Points on a hilly landscape, in no order, each with its height.
From any point a ball takes the steepest step (drop divided by distance) to one of its 3 nearest points. It stops when none of these is lower. Distance is the straight distance between rows; heights are no part of it.
Z_799: [-21  -7   9  -2 -27  -6 -29 -12  -5  -2   1   3 -13 -25   9  -2  -8 -23
 -28  14   8]  (h 730)
Z_190: [ -7 -11  10  11  11   9   7  -7  -1  -2 -11  37  28   5 -13  14  -2 -10
  31 -15  -8]  (h 522)
Z_702: [ 20 -10   1 -29  -9  15 -19  -4  -3  19   5  -9 -15  14  25  14  19  21
  -2  29  18]  (h 356)
Z_510: [ 22  13  17 -21 -14  20 -19  -7  16  15  20 -34 -19  23  19  20  -5  37
   4  34  13]  (h 196)
Z_229: [ 11  -7  11 -25 -24   7 -30  -3   1   3  13 -15 -15  -1  21  -2   3  11
 -10  23  18]  (h 291)
Z_887: [-11  -8  14   8   6   4  -4   0 -11  -7   8  43  25  10 -18   3  17 -20
  30 -17  -7]  (h 360)
Z_615: [-30 -16   7  -9   1 -22 -11  -5 -21 -17   3  13  15  -8  -5  -5  34 -31
 -21  -7 -21]  (h 635)
Z_895: [-20   6  -1   8 -29 -21 -30  -3  -7   2  13   4 -21 -17  -6 -16  -5 -28
 -23  14   7]  (h 659)
Z_463: [ 15   3   9 -12 -13  31   5  -9  16  -5   7 -33  -2   1  28  18  -9  14
 -30   4   5]  (h 271)
Z_785: [ 11   0   8  21 -31   9  12   1  12   0  10  -6  -6 -10   4 -15 -13  -4
 -18  -4  26]  (h 334)
Z_964: [-16  10  21   6   7   0  -8  -6 -22 -17  19  31  26   7 -50  -3  31 -12
  20 -25   4]  (h 504)
Z_843: [  2   6   3   8  13 -12   3   2 -15 -12   7  26  14  14 -29  -5  25 -13
  18 -14  -5]  (h 393)
Z_128: [  7   3   5  14 -26   2  14  -4  -4  10   7  13  -4  -8  -8 -15   9  -5
 -18  -2  28]  (h 350)
Z_918: [ 14  -2  -5   1   3   1  18   1   0 -14  -8  -4   4   8   7  -1  18 -10
 -21  -8  -4]  (h 548)
Z_420: [-17 -18   5 -10   8  14  23  21  10  15 -18  -4  20 -30   5  -2 -17  49
  25  -2 -29]  (h 539)
Z_624: [  9  -9   3  -7 -22  14   6  -2   2   2   3  -4  -7  -6  20  -4   3  -3
 -23   2  15]  (h 296)
Z_367: [  3  -7  10  11 -24  10  17 -10   4  -9  -5  -3   3 -15   5 -11  -1 -10
 -34  -8  17]  (h 534)
Z_214: [  5   3  14  23  16   6   8  -5  12 -20 -19   8  18 -10 -18  14 -26   1
  18 -25 -13]  (h 401)
Z_381: [ 12   6  -3 -18  10  19   6  -4  12  -1   2 -36  -3  17  27  27  -2  22
 -19  10 -10]  (h 315)
Z_547: [  1  -4  18  12   5  -7  -1  -3  -6 -30   3  21  25   1 -21  -7  14 -19
   7 -25  -9]  (h 193)
Z_184: [  1  14 -13   9  23 -12  23  13   5   5 -16 -24 -10   3  -5   1 -12  16
   7  -1 -19]  (h 347)
Z_121: [-20  -6  -3  -3  16  -7  14   3  -7  19 -19  26   7  -4 -18   0 -11  15
  45  -1 -10]  (h 665)
Z_548: [-10   5   5  12  19  -1   6 -11  -6  -2 -12  27  16  -2 -34   7  -9   5
  37 -15   1]  (h 456)
Z_932: [-11  11  10   6  18   2  -1 -12 -17  -2   6  37  21   5 -46   9  13  -4
  35 -18   8]  (h 561)
Z_653: [  8  14   1  28  29  -9  12  -3   7 -15 -17 -14   4  -4 -26   2 -18   8
   9 -18 -10]  (h 521)
Z_665: [  5  -6  -8 -10   6 -11   5   5 -14 -11   4  12   8  10   2  -7  34 -15
  -7  -5  -8]  (h 413)
Z_369: [-23  -3  -4  -5  21 -10  14  -5  -8  18 -13  23  12 -20 -33  -9  -6  38
  44  -7   3]  (h 738)
Z_682: [ 14   3 -19  -7  19  -6  11  10  -3   1  -7  -2  -4  21   7   5  12  -5
   6   0  -9]  (h 632)
Z_824: [-21   5  -1   5 -19 -20 -56 -15  -9   5   9   3 -24 -13   0   2  -3 -28
 -24  18  -1]  (h 764)
Z_522: [ 19  10  -3  16 -23  11   6   7  11  15  16  -8 -21   1  12 -14 -13   1
  -5   5  21]  (h 137)
Z_627: [-16   7 -10  23 -29 -30 -14   7   5  -7  22 -19 -15 -11 -11 -27  -6 -27
 -31  11  18]  (h 495)
Z_145: [  0   2  -5  17 -31 -10  -8  12  17 -13  30 -37 -13  -4   5 -25 -17 -16
 -24   7  18]  (h 274)
Z_21: [ -6 -18   0  -7  10  15  -6   0   3   0 -10  29  29  12  11  19 -11 -11
  35  -7 -15]  (h 510)
Z_544: [  9   3  -5   8  19  -7   5   6   0 -13  -7   8   7  11  -8   5  -4  -8
  19 -13 -18]  (h 588)
Z_57: [  4  -8   7   9  -3  -3  19  -5  -1 -24  -9  -3  12  -5  -7 -10  14 -11
 -32 -15   3]  (h 448)
Z_497: [-15 -18  12  -8   1 -13 -16   1 -10 -31   7  16  25  -4  -2  -9  19 -29
  -1 -17 -22]  (h 497)
Z_543: [-16  -1   8   2 -31  -7  -4  -8 -18   8   6  21  -8 -19  -5 -16  16 -16
 -24   3  14]  (h 357)
Z_401: [ -1   2 -10 -13  19  -2  -4  14   8  -2  -9  -4   0   9   9  15 -22  10
  31   0 -29]  (h 722)
Z_537: [ 16  11 -10  16 -24  -7  -2  20  10   9  32 -14 -22   9   6 -27  -6  -5
  -6  11  23]  (h 259)
Z_593: [ -1  17  -6  19  31 -20  11  -2   0  -5 -13 -11   0  -8 -32  -5 -15  21
  16 -14  -2]  (h 611)
Z_690: [-21   6  -1   2  18  -8   7  -7 -14  13  -8  36  12   4 -36   5   0   6
  48  -6   2]  (h 586)
Z_973: [ 16  -3  -5 -12 -10  16   4  -1   0  11   4  -2 -13   2  25   2   7   5
 -14   9  15]  (h 156)
Z_822: [-20   4  -5  -4  17 -18  10  -1 -14  17 -11  27   3  -2 -32  -6  -3  18
  51   1  -3]  (h 660)
Z_716: [  6  15  -8  26   6  12  32  -1  11  23 -11 -19 -15   1  -2   1 -12  17
 -14   1  13]  (h 234)
Z_191: [  2 -10   7  -2   6  -6  -9   4  -4 -23   7  22  23   6  -3  -1  15 -22
  15 -14 -17]  (h 439)
Z_768: [ 17   4  -5   5 -23   4  -1   7  -1  17  18   6 -17   0  12 -15   0  -3
  -5   9  25]  (h 198)
Z_613: [  3 -13   5 -17   0   4   1  -4   4 -32  -6 -19  14   0  17   6   9  -9
 -33  -8 -10]  (h 520)
Z_430: [ -9   5   0   1  20 -20  11   8  -5  10  -7  -2  -1 -20 -30 -19 -13  39
  38  -7  -6]  (h 721)
Z_630: [  7 -10 -11 -19  12  -7  -5   6 -12  -7   4   9   9  15  10   0  32 -12
   0   1 -10]  (h 297)
Z_259: [-12 -20   3 -18   6 -13 -20   2 -13 -23   7   9  21   3   4  -6  31 -28
  -3  -8 -20]  (h 557)
Z_93: [  9   7 -16   1  14 -10  22   6 -12   8  -5  12  -4  18  -5  -1  27  -4
   0   2   1]  (h 547)
Z_77: [ -3  17  12  13  20   4  -5 -18  -8 -27   6  22  26  -3 -48   2   7  -7
  12 -32  16]  (h 434)
Z_617: [-19   0   4   2  23  -2  10  -4   0   7 -17   5  15 -37 -28  -9 -19  46
  29 -15   3]  (h 816)
Z_472: [ 20   0  -5 -21 -14  15 -14   2  -2  24  14  -5 -24  10  26   1   4  11
   3  21  20]  (h 258)
Z_169: [-11  -4   7   7 -20  -6  14 -10 -14   1   0  16   6 -14 -14 -14  26 -12
 -29  -2  17]  (h 408)
Z_596: [  1   9 -12   1  23 -15  12  13   4   1 -14  -8  -8   6  -5   2 -15  10
  22  -3 -24]  (h 589)
Z_153: [ 15  -5   6   5   8   0   2   4   8 -35  -5  -1  21   4   1   4  -3 -15
  -2 -22 -19]  (h 410)
Z_119: [-12 -10   3   9  16   6  11  -3   1   5 -24  28  20  -1 -11  13 -16   2
  36 -11 -13]  (h 612)
Z_622: [  6  14 -11  10   4  18  26   3  12  24  -8 -25 -17   3  14   9 -13  15
 -12   7   0]  (h 154)
Z_385: [ 14  -5   0 -11  -1  16  11  -1   8 -17  -5 -25   6   6  22  12   3   2
 -27  -3  -8]  (h 486)
Z_194: [  0  11   9  12  12  -9  10 -14 -13 -29   5   8  22   2 -41 -11  31  -9
 -15 -24  14]  (h 243)
Z_879: [-12   2  -9  -3 -26 -21 -34   3  -2  -2  20 -14 -24  -7   8 -21  -3 -18
 -22  20  13]  (h 475)
Z_263: [ -2  16 -14  17   9   0  38   4   9  38 -11 -21 -25  -3  -4  -4 -11  25
  -5   8   8]  (h 247)
Z_775: [ -6 -22  19  -5  -2   3 -16   0   0 -33   2  19  34  -3   9   3  -1 -27
   9 -23 -19]  (h 424)
Z_743: [ -8  -1  12  22 -32  -2   7 -11  -2  -1   6   8   0 -22 -18 -19   3  -9
 -27  -5  33]  (h 462)
Z_427: [  9 -21  -5 -37   8  -1 -17  -2  -7   2   1  -4   5  17  22  13  37   7
  -9  18   4]  (h 469)
Z_465: [ 16   5  -8   7  -4  18  23   3   8  12  -6 -12 -11   5  15   6  -1   8
 -18   1   8]  (h 26)
Z_146: [ -2  16 -11  18  23  -4  32   7   9  16 -17 -32 -14  -3  -6  -2  -9  24
 -11   1 -10]  (h 262)
Z_192: [  5   5 -20  -6  22 -14   4  13  -7   4  -3  15  -1  23  -1   3  11  -8
  28   2 -15]  (h 737)
Z_236: [  1   3   1  14 -33 -11  -7   8   1   2  22  -5 -15 -10   1 -27  -6 -12
 -14   8  23]  (h 303)
Z_520: [ 12  -1  10  29 -12  16  26 -10  12  -8  -6 -12   6  -9  -7  -7  -3   1
 -37 -15  23]  (h 380)
Z_387: [ -3  13 -16   3  25 -29  22   9  -8  14 -13  -5 -13   5 -24 -11   1  18
  24   3  -8]  (h 519)
Z_667: [ 19  12   1   4 -20  26  -4   2  17  12  21 -27 -18   5  23  -1 -23   7
 -10  10  13]  (h 118)
Z_784: [  0  19 -11 -21  19  19  11  -6  14  16  -1 -45 -13  12  24  29  -9  34
  -9  20 -17]  (h 292)
Z_339: [  6  10 -13  -5  23  -1   8  10   9  -8  -9 -24  -3  11  10  14 -14   8
   8  -3 -29]  (h 345)
Z_292: [-36 -17   4 -11  -5 -12 -16 -16 -18  -2  -7  12   3 -16   4   7  27 -29
 -35   3 -13]  (h 571)
Z_296: [ -6  -8  20 -18 -29   7 -29 -13   8 -14   5 -27  -7 -11  17  10 -16   3
 -26  19  12]  (h 286)
Z_272: [-11 -19   5 -26 -16  -1 -25 -12 -13   8   1   7  -5 -13  16   0  24  -8
 -23  16   7]  (h 312)
Z_2: [  7  -3 -16 -16   7  -9   7   5 -15   5   2  18   0  15   7  -3  38 -10
  -3   5  -3]  (h 437)
Z_386: [ -6  -4   7  -7 -31  -1 -27  -3   3  -6  12 -13 -16 -16  14 -12 -15 -10
 -24  13  15]  (h 688)
Z_907: [ 14   3 -17  -2   3   4  20   6  -5  22  -4   8 -13  11  11   3  15   2
  -7  10  12]  (h 313)
Z_179: [ -1  13 -18   3  25 -23  22  13  -1  10 -14 -15 -13   6  -8  -5  -6  15
  16   4 -20]  (h 433)
Z_22: [ 15   1  -5   1 -13  11  16   1  -2  13   0   6 -10   1  13  -5  10  -1
 -14   5  16]  (h 204)
Z_783: [-12   7  -4  -4  21 -21  12   6  -7  12  -9  10  -2 -13 -31 -14 -11  33
  44  -5  -2]  (h 699)
Z_679: [ 17   5  -1  22 -10  16  27  -2   9  10  -3  -5  -8  -1   4  -5  -4   4
 -19  -5  20]  (h 225)
Z_210: [ 16   3  -3  -4  15   5   2   6  11 -27  -5 -19  12  12  11  14  -7  -4
  -7 -11 -23]  (h 496)
Z_56: [ -4   5   7  19  22  -1   7  -8   3  -7 -19  13  13 -11 -27   9 -23  10
  28 -20  -7]  (h 341)
Z_888: [ -4 -21   9 -32 -19  -3 -41 -11 -11  14   2   1 -11  -7  16   6  20   7
 -12  28  13]  (h 241)
Z_503: [  1  11  12  25  24   5   0 -23   2 -24  -9  14  24 -13 -37   8 -17   3
  16 -34   8]  (h 295)
Z_953: [  5  -7  -1  -5 -20   3   6  -1  -9   8   6  14  -8  -8  11  -9  20  -8
 -20   4  17]  (h 282)
Z_239: [-19 -26  20  -4  -2  10 -16   0 -10 -13   6  37  38   0   4   3  13 -27
  20 -18 -15]  (h 392)
Z_337: [-16 -21   0  -6  14  17  -7   2  -6   9  -6  41  30  16  11  14   2 -13
  35  -5 -14]  (h 471)
Z_253: [  1  -3  10 -17 -26 -10 -42  -1   2  -6  18 -29 -21  -3  13  -7  -8   1
 -14  28  15]  (h 386)
Z_893: [  9 -15  14 -29 -22   1 -38  -4  -2  12   8  -8 -13   2  18   3  15  18
  -5  32  20]  (h 265)
Z_342: [-21  -7   1 -21  10  12   1  14  15   9 -10 -11  12 -13  15  18 -36  34
  31   2 -37]  (h 736)
Z_10: [-22  -9   4 -12 -24  -6 -20 -12 -16  10   2  18 -12 -25   6  -4  16 -20
 -26  11   5]  (h 385)
Z_37: [-16  -8   5   8  13   6   7  -3  -8  12  -6  42  23  10 -18  11   7  -6
  41  -9  -6]  (h 465)
Z_861: [ 13 -10 -13 -25   3   7  -4   0 -10  13   2   3  -7  11  24   8  27   3
  -9  13   9]  (h 440)
Z_433: [-11   5   5   6 -37 -15  -9   1 -10  13  19  17 -13 -17 -10 -24  11 -16
 -14   7  18]  (h 301)
Z_224: [-29  -7   6 -10 -14  -7 -40 -24 -12  10  -4  14 -16 -21   6  13   8 -23
 -25  14   0]  (h 133)
Z_508: [-27 -20  -2  -8  15   6  14   6   3  16 -29  17  20  -7   1   8 -20  20
  32  -4 -21]  (h 543)
Z_398: [ 16   8   4  33 -25  12  12   4  18   6  15 -12 -11  -5  -3 -16 -19   1
 -13  -4  30]  (h 383)
Z_280: [-10 -11  11  -2 -29   3  -5 -10   1  -9  -3  -3  -4 -24  12  -7  -8 -17
 -34   2  11]  (h 281)
Z_930: [ 17   8  15 -16 -22  23 -23  -5  16   4  25 -35 -16  11  23   6 -12  22
  -8  22  14]  (h 130)
Z_911: [  3  -5 -13 -19  18  -4 -16  10  -4   1   2  17  11  22  10  10   4  -8
  35   4 -17]  (h 678)
Z_11: [ 16  -1 -13 -14  10  10   9   3   1   3  -4 -11  -5  14  20  13  12   4
 -13   6  -3]  (h 309)
Z_69: [ -8  16 -10   5  25 -25  10   1  -9   8 -10   9  -2   0 -33  -7  -7  16
  35  -4  -3]  (h 628)
Z_570: [ 15   7   4  23  17  -4  16  -2   7 -27 -13 -10  11   4 -17   1  -6  -4
  -6 -25  -9]  (h 577)
Z_382: [ -2 -18   1 -23  12  -4 -28   5  -5 -18   8   9  24  16  14   3  19 -17
  13  -4 -18]  (h 544)
Z_820: [ 11   2  -3 -11 -25  -8 -29  10  -2   6  29 -14 -25   2  16 -23   1  -1
  -8  23  21]  (h 278)
Z_756: [ -1 -12  16 -24 -26   6 -30  -9   3  -4   6 -17 -10 -10  21   6  -4   5
 -21  20  17]  (h 432)
Z_252: [ 17  21  -8   3  -7  24   1   4  18  31  20 -31 -30   9  24   2 -26  17
   5  18   7]  (h 195)
Z_485: [ -2   4  -1   7  20 -10  10   9   6  -3 -16   1   2  -2 -11   6 -23   9
  31  -7 -23]  (h 595)
Z_989: [-10   3 -10   8 -28 -20 -23   8   7  -9  21 -26 -22  -8   7 -22 -10 -20
 -27  17  16]  (h 387)
Z_870: [-16   1   7   1 -25  -9 -45 -10   5 -14   5 -23 -18 -13   6   4 -22 -21
 -30  21   8]  (h 852)
Z_573: [  2 -16  -1 -23  -5   4  -4  -4  -9  -4  -1  -3   1  -3  21   1  24  -6
 -25   6   3]  (h 474)
Z_580: [-18 -14  15 -17 -20  -1 -37 -19  -3  -4  -6  -6 -11 -21  12  13  -3 -11
 -28  19   7]  (h 531)
Z_500: [  9   6   7  -1 -28  13 -19   3  18 -10  28 -37 -14   1  20 -13 -23   1
 -18   7  12]  (h 307)
Z_315: [  9   7 -25 -10  22 -11  16   9  -7  12 -11   3 -11  20   5   6  13   0
   9   7  -9]  (h 645)
Z_442: [ -4  11   6   5  21 -16  15  21   5   7  -6 -25  -5 -21 -18 -22 -15  42
  24  -3 -19]  (h 743)
Z_267: [  3   1   6  13   1 -10  17 -11  -8 -21  -1   5  16   2 -26 -12  29 -11
 -23 -17   8]  (h 322)
Z_698: [  2   7   4   2  16  10   0   9  16 -20  -9 -12  12   2   5  24 -32   4
  16 -12 -33]  (h 629)
Z_674: [ 10  12 -10  11  23 -16  18   3  -5  -4 -10   4  -2  13 -16  -1   8   0
  10  -7  -6]  (h 627)
Z_564: [  4 -17   0 -24   8  -4 -13   0  -5 -23   3  -8  16  10  15   5  22 -13
 -15  -3 -12]  (h 458)
Z_143: [-12 -21  -1 -24  -4  -9 -12  -8 -13 -10  -4   1   6 -10  13   1  30 -17
 -31   3  -6]  (h 482)
Z_555: [-20 -11   8   4  14   4  18   6  10   8 -30   2  16 -26 -10   8 -28  33
  23 -10 -25]  (h 597)
Z_851: [ 14   7  -6  24   6   3  31  -5   1   5  -9  -5  -3   4 -12  -2   8   6
 -20  -7  20]  (h 370)
Z_235: [  5   4  -1   0 -28  -2   8   2 -12  21  13  24 -12  -5   1 -15  22  -4
  -9   7  25]  (h 293)
Z_545: [  3  -3  -6  -4  13  -9  -4   8 -11 -10   7  24  12  17  -5  -2  23 -18
  21  -7 -16]  (h 470)
Z_638: [ 10   4  -5   1 -27  -5 -18   8   8  -3  26 -27 -22   0  14 -23 -12  -5
 -15  16  19]  (h 242)
Z_350: [ 15   6 -14  -6   3  16  13   1   5  19  -5 -14 -16  12  25  12   1   9
 -10  10   4]  (h 175)
Z_991: [ -1   2   0   4  -9  -7  17  -5 -19   6   4  20   5   0 -19 -12  42  -9
 -19  -4  13]  (h 438)
Z_748: [  6  -1   4  21  -7   5  24 -11   0  -7  -5   3   8  -5 -15 -12  15  -2
 -29 -14  25]  (h 189)
Z_595: [ -7 -14  11  10  11  23  11  -5  15 -12 -28  11  33  -5   4  31 -30   3
  11 -21 -24]  (h 720)
Z_481: [ -5  13 -13   2  21 -22   9   7 -12  12  -4  22  -1  15 -25  -5   8   2
  39   1  -8]  (h 711)
Z_730: [ 10  23  -8  21  -9  20  13   7  24  33  17 -31 -28   3  14  -2 -31  12
   1  11   8]  (h 246)
Z_5: [ 10  10 -19   5  11   2  28   5   0  25 -11  -6 -18  10   9   5   2  11
  -3  10   5]  (h 391)
Z_266: [-11 -17   4   1  14  22   7  -3  12  -3 -24  18  35  -2   7  27 -23   1
  19 -14 -23]  (h 704)
Z_745: [  1 -14  15   4   2   8  -8   0  -1 -22  -1  27  30   0  -1   5   0 -23
  21 -20 -16]  (h 378)
Z_298: [ 16   1 -12  -9 -11   8   7   3 -10  25   7  16 -17   7  17  -4  20   0
  -2  15  19]  (h 398)
Z_105: [ 18  -6   1 -26  -1  19  -6  -5   4   8   2 -22  -7  19  26  24  11  23
 -13  19   9]  (h 355)
Z_773: [  7  -2  20  23  12   5   2 -12   6 -29  -9  20  26  -4 -26   6 -10  -8
  16 -30  -5]  (h 368)
Z_606: [  2  15 -15 -24  27   6   3   5  11   3  -1 -41  -7  19  20  28  -7  26
   4  14 -26]  (h 324)
Z_636: [ 12   4   0  14 -30   6  -2  11  13  -1  26 -18 -16  -3   8 -20 -17  -5
 -14   5  19]  (h 210)
Z_949: [  7  -2  11  16  12  -1   4  -3   0 -22  -6  21  19   3 -17   3  -4 -13
  23 -20 -10]  (h 417)
Z_504: [ -1  -3   8  18 -35  -2   3  -2   5  -3  12   0  -7 -17  -4 -22  -9 -12
 -23  -1  26]  (h 409)
Z_678: [ -5   9  -4  -1 -36 -18 -17   8 -13  15  28  16 -22  -6  -3 -29  13 -14
  -8  13  16]  (h 342)
Z_446: [ 12  12  -6  17  19 -10  19  -4  -1 -14  -9   0   6   9 -23  -1  11  -2
  -4 -14   2]  (h 614)
Z_542: [ 20  19 -10  18 -12   6   9  12  11  31  15  -9 -29  12  12 -10 -18   7
   6  12  23]  (h 53)
Z_611: [-28  14  -2  15 -25 -20 -41 -13 -10   8  14  17 -22 -15  -9  -2  -1 -36
 -24  12  -3]  (h 783)
Z_118: [ 13   2  13  11  10   9   1   2  16 -34 -10  -5  20   1   0  15 -24  -7
   7 -25 -28]  (h 490)
Z_365: [ 12  28  13 -10  -8  31  -7 -16  24  20  23 -45 -16  15  22  27 -15  40
   2  31   2]  (h 245)
Z_646: [  9   1  -8 -10  18   2  -6   8   7 -18  -4  -6  10  17  11  18 -10  -3
  14  -8 -24]  (h 503)
Z_91: [-24 -17  -6 -17  16  12   4  10   8  13 -22   8  18  -2  13  20 -27  19
  31   2 -25]  (h 656)
Z_399: [ -7 -15   3  -8  -7  -5   4  -6  -6 -22  -8  -2  11  -9   8  -6  20 -22
 -34  -7  -6]  (h 546)
Z_655: [ 15   7  -5  20  -4   7  27   0   2  20  -2   2 -11   4  -3  -4   3   8
 -12   1  24]  (h 308)
Z_634: [ 22  13 -15   2 -19  -7 -11  20   1  19  35  -8 -29  15  15 -24   1  -2
   2  18  24]  (h 304)
Z_955: [ -7  -9   2   5  12  10   6  -1   8   0 -20  20  20   0  -1  18 -21   1
  29 -15 -19]  (h 673)
Z_774: [-11  -4   8   5  17  -1  14  12   6  10 -17  -6   7 -31 -16  -8 -25  45
  31  -7 -18]  (h 746)
Z_436: [ 10  -8 -18 -28  25  -7 -19  10  -3   0   1  -2   5  33  15  14  16   2
  23  14 -12]  (h 767)
Z_591: [ -2  16 -15   7  11   7  31   7  10  33 -11 -34 -23  -2  14   0 -12  27
  -8  13 -10]  (h 199)
Z_531: [ 13  -4 -13 -26  22   0 -15  10  -1  -7   0  -8   4  27  16  17  11   1
  12   7 -14]  (h 807)
Z_408: [  0 -12  12 -15 -23  18  -5  -8   8 -17  -2 -23   0 -13  21   7  -6  -2
 -38   4  10]  (h 566)
Z_950: [ 14   1   5  15 -24  23  11   0  15   0  11 -18 -10  -5  15  -9 -18   0
 -19  -3  17]  (h 399)
Z_33: [-14 -17  15 -20 -20 -11 -52 -16  -8  11   1  -2 -16 -10   9   9   8   0
 -16  29   9]  (h 290)
Z_809: [ 15   6  -8  16  12   5  26   2   7  -8 -10 -17   1   8   0   4   3   0
 -19 -11  -6]  (h 538)
Z_19: [ 10  23  -4  -8  -4  32   1  -6  21  30  12 -38 -24   8  27  19 -21  27
   1  23   2]  (h 251)
Z_755: [  7   9   6  14  16  -9   7  -6 -11 -22   3  14  16  10 -36  -5  20 -10
   7 -17   2]  (h 372)
Z_866: [ -5  -8   8   5 -26   2   9  -7  -4  -3   0   8  -2 -18   3 -12  10 -14
 -31  -1  17]  (h 418)
Z_929: [  6  -9  -1 -10  15   6 -11   6   6 -12  -5  15  19  13  10  17 -12  -8
  27  -7 -20]  (h 578)
Z_936: [-27  16 -20  22 -26 -37 -25   1  -6  10  23  -5 -23  -5 -16 -16  11 -34
 -34  16   7]  (h 670)
Z_762: [-10  11   6  19  29   1   4 -18   3  -9 -18   7  14 -24 -36   4 -23  20
  24 -23   3]  (h 266)
Z_791: [  7  10   3  18  23  -5  10   1   5 -15 -15   3   4   0 -19   6 -20   3
  19 -17 -15]  (h 447)
Z_262: [ -5  14  -4  11  26 -17   8  -6  -8  -1 -10  12   4   0 -38   0  -9  11
  33 -12   1]  (h 610)
Z_29: [  4   0   3   0 -31  -3  -6   5  -7  10  19  11 -15  -9   8 -19   4 -10
 -12   9  21]  (h 244)
Z_468: [ 13   8 -17   5  18  -4  24   4   0   4 -12  -5  -7  13   0   3   9   2
  -5   1  -5]  (h 501)
Z_635: [  9  10   5  20  15  -9  13 -12  -4 -30  -3   0  18   1 -35  -8  13  -4
 -12 -25   9]  (h 343)
Z_34: [-10  -8   1  -5  12  14   3   5  12   0 -19   5  20  -3   8  24 -35  10
  26  -9 -29]  (h 733)
Z_856: [  5  12 -24   2  14 -11  30   5 -13  26 -11   5 -17  15  -5   0  16   8
   4  12   7]  (h 466)
Z_74: [  5  18   6  19  23  -4   0 -19  -6 -29   3   9  20  -1 -44  -1   2  -4
   6 -31  14]  (h 379)
Z_92: [  6   9 -21 -13  23  -6   5  13   1   3 -11 -15  -9  17  13  12  -7   9
  13   6 -25]  (h 527)
Z_7: [  8  15  -9  24  25  -9  27   1   6  -4 -17 -22  -3   3 -14   1  -6  11
  -9  -9  -4]  (h 414)
Z_198: [-17  -1   5  -7 -19 -17 -59 -13  -3   0   8 -10 -24  -9   3   6  -4 -16
 -21  27   5]  (h 580)
Z_561: [ -5   3  -2   6  18 -14   9   8   2   5 -15   3  -1  -7 -18  -2 -21  17
  36  -5 -17]  (h 255)
Z_725: [  6  -8  11   6   5  -9   7   1  -2 -35  -2   4  22   0  -9 -11  15 -21
 -11 -22 -11]  (h 332)
Z_127: [-19 -11  -2  -1  15   2  10   1  -6  15 -15  39  15   5 -13   9  -5  -1
  44  -2 -10]  (h 556)
Z_984: [ 17  12 -12  12 -12   6  16   4  -2  30   9  10 -24   5   7  -8  -1   5
  -1  10  27]  (h 217)
Z_749: [  8  -7   8  -8 -22  20   2  -4   7  -5   3 -13  -6  -8  22   0  -8   0
 -27   0  11]  (h 425)
Z_165: [-18   0  10   5 -11 -10 -69 -28  -4   6   1   7 -21  -6  -1  23   3 -24
 -23  19  -3]  (h 857)
Z_268: [  9   2   2   7  13 -11   7   2  -6 -19   0  15  14  12 -14  -6  21 -18
   5 -15 -10]  (h 323)
Z_722: [ 10  -7   4  -1 -10  15  16  -5   6 -18  -7 -17   6  -6  14   0   2  -5
 -37  -9   2]  (h 585)
Z_273: [  5   9  -9   6  20 -15   9   5  -8  -5  -3  17   5  18 -17   1  12  -8
  26  -6  -8]  (h 576)
Z_26: [-22 -19   2  -6  15   3  20  14   3  18 -25  10  15 -23  -7  -4 -18  39
  35  -4 -19]  (h 160)
Z_897: [ -8   3  -7  -4  17 -14  10  14   1   7 -14   1  -5  -4  -7  -1 -22  14
  38  -1 -26]  (h 598)
Z_439: [ 14  -3  -9 -15   9  10   7   3   5 -15  -4 -19   4  14  20  13   6   1
 -18  -3  -9]  (h 412)
Z_844: [ 21   9  -2  -8 -20  12 -21   9  12   5  28 -28 -24  10  22 -12 -10   6
  -3  18  18]  (h 182)
Z_761: [ -9 -14  17   4   3   8  -4  -2  -9 -13   5  40  31   3 -13   4  12 -20
  24 -20 -11]  (h 300)
Z_9: [ -7  -1  13  -5 -31   6 -25  -4  12 -17  12 -32 -12 -13  15  -3 -28  -8
 -29  11  12]  (h 507)
Z_848: [ -8 -23  -1 -34  -1  -5 -20  -7 -15  -1   0   3   5   0  17   2  35  -5
 -20  13   1]  (h 400)
Z_902: [-20 -12   6  -6  -7 -12   5  -5 -20  -9  -1  14   8 -10  -7 -10  36 -22
 -28  -5  -7]  (h 675)
Z_872: [ 20   2   4 -14 -15  25  -5  -2   6   8  12 -21 -14   6  29   8  -6  14
 -12  12  15]  (h 34)
Z_129: [  4   4  -6 -11 -28 -15 -31   9  -8  11  27   4 -27  -2   9 -25   9  -8
  -8  20  19]  (h 302)
Z_16: [-36 -23 -14 -19  22   9   6   5  -7  29 -22  36  28  17  14  11  -1   3
  37   8 -16]  (h 523)
Z_643: [ 21  10 -12   0 -11  12   2   8   2  27  16  -1 -28  10  20  -5  -7   7
   5  17  23]  (h 140)
Z_477: [-13  -4  26   7   3  -6  -7  -2 -16 -21  13  31  26   1 -33  -6  26 -18
  14 -25  -8]  (h 390)
Z_320: [-20 -26  12  -4   5  19  -9  -1  -6   0  -1  41  42  12  11  11  11 -21
  24 -15 -12]  (h 436)
Z_495: [  6   0  11  23 -35   8   3   1  18  -9  18 -20  -8 -14   3 -22 -24 -10
 -23  -5  21]  (h 270)
Z_76: [ -4  11 -11 -12  23  -8  12  19   8   5  -9 -33 -12  -1  10   4 -21  23
  17   6 -37]  (h 101)

Where does a ball stop that starts at each point below?
Z_698 | Z_547
Z_606 | Z_872
Z_369 | Z_762
Z_615 | Z_761
Z_936 | Z_542
Z_385 | Z_465
Z_292 | Z_888
Z_678 | Z_542
Z_266 | Z_761
Z_595 | Z_761
Z_169 | Z_542
Z_743 | Z_542

Call two points neighbours if one is among the 3 nearest of the other. Go from one point of each pair to the other, from neighbour to neighbour, staying as low as possible. Name the highest point that can't be avoided.
Z_762 and Z_465 | Z_991
Z_26 and Z_561 | Z_596
Z_785 and Z_26 | Z_508
